The views of a scene show one set of named points, each view turned or mirrored, and shifted as a whole, with a little noise and some points left out.

Scene 1
View 1
<237>: [ 10  12  16  -7  -8  -7   2   7  -9   0  21   5 -13  -4  -4   3 -11   1
  -2   2  -4]
<184>: [  0  21 -17 -14  -4  -9  -5  18  12   6  23   6 -14 -10 -27  20 -24   1
  -7 -14  -7]
<249>: [  8   7  27   0  -8 -17   4 -11  -8   5  16  -5  -7   4   3   1  -5   2
  -3  -3  -9]
<26>: [ 19   5  45   6 -11 -15   6 -24 -17   2  24   0  -1  11  14  -6  -2   5
   0  -1 -11]
<172>: [  3   9  15  -2   0 -16  -1   4   2   9  11  -5 -16 -10  -8   1  -1   3
  -6   2  -7]
<231>: [  0  21 -18 -25 -12  -4   4  25  -2  -6  28   5 -15  -6 -25  30 -37  -4
  -4 -20  -4]
<158>: [ 26  22  21   5 -21  -5 -10 -29   4   7  42  26  18  11   0  -5 -15   9
   2 -12 -12]
<88>: [ -1   7  12  -5  -1 -17   3   7  -1   7  10  -7 -18  -9 -10   6  -5   1
  -7  -2  -8]
<80>: [  8  12  13   3  -5 -16  -6  -9   8  13  19   2  -4  -5  -9   0  -3   6
  -5  -4 -12]
<256>: [  5  12  11  -5  -2 -12   0   8  -1   4  15  -1 -15  -9  -9   3  -7   2
  -6   1  -5]
<200>: [  2   5  22   8   0 -21  -2  -9   3  14   7  -9 -11  -7  -3  -2   6   6
  -6   4 -12]
<223>: [  7   6  25   8 -13 -25   2 -32   0  16  21  -6   4  13   2   6  -9   4
  -3 -17 -18]
<190>: [  7  13  11   7 -10 -19  -8 -19  14  19  21   2   5   1 -11   3  -7   8
  -4 -14 -15]
<143>: [ 20  19  17  -9 -18   0   2  -1 -10  -6  35  17  -2   4  -1   5 -22   0
   1  -6  -5]
<186>: [ 15  14  21  -6 -13  -9   4  -5 -13  -1  28   5  -6   6   1   7 -17  -1
  -2  -6  -7]
<230>: [ 24  17  22   2 -16  -4  -6 -15  -4   4  37  20   8   5   1  -5 -12   5
   1  -2  -9]
View 2
<249>: [  0  -4   2   2   2   8 -13   7  -4  -5   7  11   5 -17  14  -1   8   9
   5 -11  -6]
<200>: [ -6 -12   7  10 -10  11 -15  -2 -10 -11   4  16   6  -2  12   2  19  12
  11  -7   0]
<172>: [  1  -5   9   3  -8   5 -12   4  -5 -14  -4   5  10   1   8   3  17  20
   9 -12   6]
<158>: [-21  -2   1  -4  28  -5  -5 -14  15  26  10  17  12 -18  13  -8 -27  -1
  14 -21 -16]
<237>: [  6   3   6  -8   3   1 -11  10   0 -12  -3   1  13 -10   6   0   7  20
   4 -18   2]
<80>: [ -6  -7   6   5  -2   2  -9  -4  -2   1   1   9   9   2  11   3   8  13
  11 -14   3]
<143>: [  5   9   2 -14  18  -8  -7  10  12   0   0  -1  16 -17   8  -4 -12  18
   3 -22  -3]
<184>: [ 19   8   8  -8  -5 -18   0   6   9   3 -10 -22  13  21  12  16   8  29
  11 -23  21]
<223>: [ -5  -8  -3   8   2   5  -9  -6  -5  19  16  14  -2 -13  25  -1   5  -4
  12  -6 -10]
<230>: [-11   0   5  -8  21  -1 -10  -3  13   4   2  13  16 -17   7  -7 -14  11
   8 -23  -8]
<231>: [ 28  18   2 -13   0 -20   2  13  12  10  -8 -28   9  11  16  14   1  27
   7 -22  17]
<186>: [  6   5   1  -8   8  -1  -9  11   5  -2   4   1   8 -19  12  -2  -4  14
   3 -16  -5]
<88>: [  9  -2   6   2 -10   4 -12  10  -6 -13  -1   0   8  -2  11   6  19  20
   5 -12   6]
View 3
<237>: [ -1 -14  -3   3  13   7   2   6  10   5  10 -13 -12  -7  -3 -10  -3  23
  13  -3   6]
<249>: [ -5 -11   5  20   9   5  -6   4  15  -7   8  -9 -13  -3  -5  -9  -6  21
   0   7   0]
<26>: [  3 -16   8  32   8   6 -18   4  25  -4   8  -9 -18   1  -6 -17 -24  28
  -8  15   3]
<186>: [ -2 -13  -6  13  11   8  -2   7  17  -2  14 -10 -13 -11   5 -13 -10  29
   6   6  12]
<230>: [ 16 -19 -20  14  -2   8  -8   4  21   2  10  -7  -8  -3   2 -24 -13  25
  -8  14   8]
<223>: [ -9  -7   2  31  -2   5 -12  -1  21 -22   7  -3  -7  -2   2  -8  -1  15
 -20  16   0]
<184>: [ -8  -4 -23 -18   4   8  23   3   3  -8  18  -7   4 -20  10  -2  25  14
  15 -11  10]
<172>: [ -5 -11   4   5  12   7   3   2   5   0   4 -14  -8  -2 -12  -4   7  14
   9  -8  -5]
<256>: [ -4 -10  -2   1  11   8   4   3   5   1   8 -13  -7  -7  -6  -7   5  18
  13  -6   0]
<231>: [-12  -3 -27 -12   9   7  21   8  10  -9  26  -6   1 -27  21  -2  17  25
  19  -6  21]
<200>: [ -6  -9  12  15   6   6  -5   0   9  -6  -1 -11  -9   5 -16  -4   6   9
  -4  -1 -14]
<158>: [ 19 -17 -29  15 -12   8 -10   2  25  -4  11  -1  -3  -2   8 -28 -11  23
 -22  22  12]
<80>: [ -1  -9  -3   8   2   6   0   0  10  -6   5  -8  -4   0  -7 -11   8  13
  -6   3  -4]
<190>: [ -7  -5 -10   9  -7   5   2  -2  12 -19   7  -3   3  -7   3  -5  18   8
 -14   5  -1]
View 4
<186>: [  5  10   5  -2   0 -12  23  17   7   2  -2  -2  -5   7   2  -5   3  -6
   6  -5  -9]
<256>: [  9  -3   9   1  -6   3  19   5 -10  11  -6  -1  -4  12  -7  -4  -7   2
  -1  -5  -6]
<172>: [  9  -6   3   4 -12   7  19   5 -18  12  -7  -3  -6   9  -6  -4  -3   2
  -1  -5 -10]
<230>: [  9  18   8   5  -7  -3  17  22  16   3 -11  -1 -14  -1  13   4  20   3
  17  -7 -10]
<26>: [  7  14 -16  -1 -11 -13  28  18   0  -8  -8  -7 -14   0  10  -7  22 -15
  16  -5 -25]
<88>: [  6  -6   2   1  -6   5  20   0 -18  11  -5  -3  -3   9  -9  -7  -7   2
  -4  -4 -10]
<184>: [  4   0  28   3  13  12   6   0   3  26   3   3   6  12  -9   0 -23  20
 -11  -6   7]
<158>: [  7  28   6   5   0   0  10  21  26   3  -8   2 -17  -7  24  10  27  10
  22  -9 -16]
<143>: [  7  14  15   0   2 -11  24  21  18   1  -5   1  -3   8   5   0   4  -2
   9  -6  -1]
<190>: [  2  11  -2   3   7  16   0  -6  -4  18   3  -2  -9  -4   6  -1   2  20
   3  -4 -20]
<237>: [10  1  9  1 -6 -4 24 13 -3  7 -6 -1 -2 12 -3 -3 -1 -4  2 -5 -4]
<231>: [ -1   6  29  -3  25  -1   9   4  14  19  10   2   9  13  -8  -2 -24  15
 -11  -7   9]
<80>: [  8   5   1   5  -7  12  11   2  -7  13  -6  -1 -10   0   4  -3   7  10
   4  -3 -16]
View 5
<26>: [-28  -5  22  16  25   4 -10  -5 -12   3  12  -8  -6  -6  11   9  -7  17
   4  10  -4]
<237>: [  3  -4  11   3   6   6  -4  -4 -20 -11   3 -10   8   2  -8   6  -2   6
  -1  -2  -5]
<230>: [-24  -3  30 -10   7   5 -14 -11 -16   0 -11  -9  -4   2   5   6 -15   7
  -4   2   1]
<256>: [ 11  -8   6   0   3   0  -2  -4 -12 -15   5  -4  12   5  -9   8  -3   4
   4   1  -1]
<231>: [ 25  -4  -5 -30   3  14 -17   1  -8  -2 -14 -15  29  -1 -28   6 -10  -6
  -3 -16   6]
<80>: [  1 -11  14  -6   6  -7  -6  -6  -3 -11   4   4   8   7   1   7 -10   8
   8   7   7]
<88>: [ 15 -11   3   5   7  -2  -2  -2 -10 -18  13  -3  13   6  -8   9   0   6
   9   3   1]
<200>: [  4 -14  11  11  10 -10   0  -6  -3 -16  19   5   4   8   5   9  -2  15
  15  13   3]
<158>: [-34  -5  33 -22   9   5 -23 -12  -6  10 -17  -6  -7   3   8   8 -21   8
  -2   5   9]
<223>: [-12 -15  12   0  31  -9 -21  -2  14   6  20   5   9  -1  13  10 -14  19
  20  14  15]
<172>: [ 10 -11   9   4   4  -5   0  -5 -11 -18  11   0   9   7  -4   7  -2   6
   8   5   1]
<186>: [ -9  -2  12   0  14  11 -11  -2 -14  -2   1 -13   7  -4  -4   6  -6   7
  -2  -3  -1]
<249>: [ -7  -8  13   9  18   0  -8  -3 -10  -4  13  -4   4  -2   3   8  -6  13
   8   5  -1]
<184>: [ 31  -8  -1 -27  -6   4  -9  -2  -6 -15 -11  -7  26   8 -25   6  -9  -5
   3 -10   9]
<143>: [-11   1  16  -8   8  14 -13  -5 -20   1 -10 -16   5  -3  -9   6 -10   2
  -8  -8  -4]
<190>: [  4 -14  10 -19   9  -9 -17  -5  11  -4   3   4  14   6   0   7 -14   6
  14   8  17]

Which points are out of place in each view (at most two, in the order of its rows)? Write none if all are in place.
view 1 -> <231>, <190>
view 2 -> <158>
view 3 -> none
view 4 -> none
view 5 -> <223>
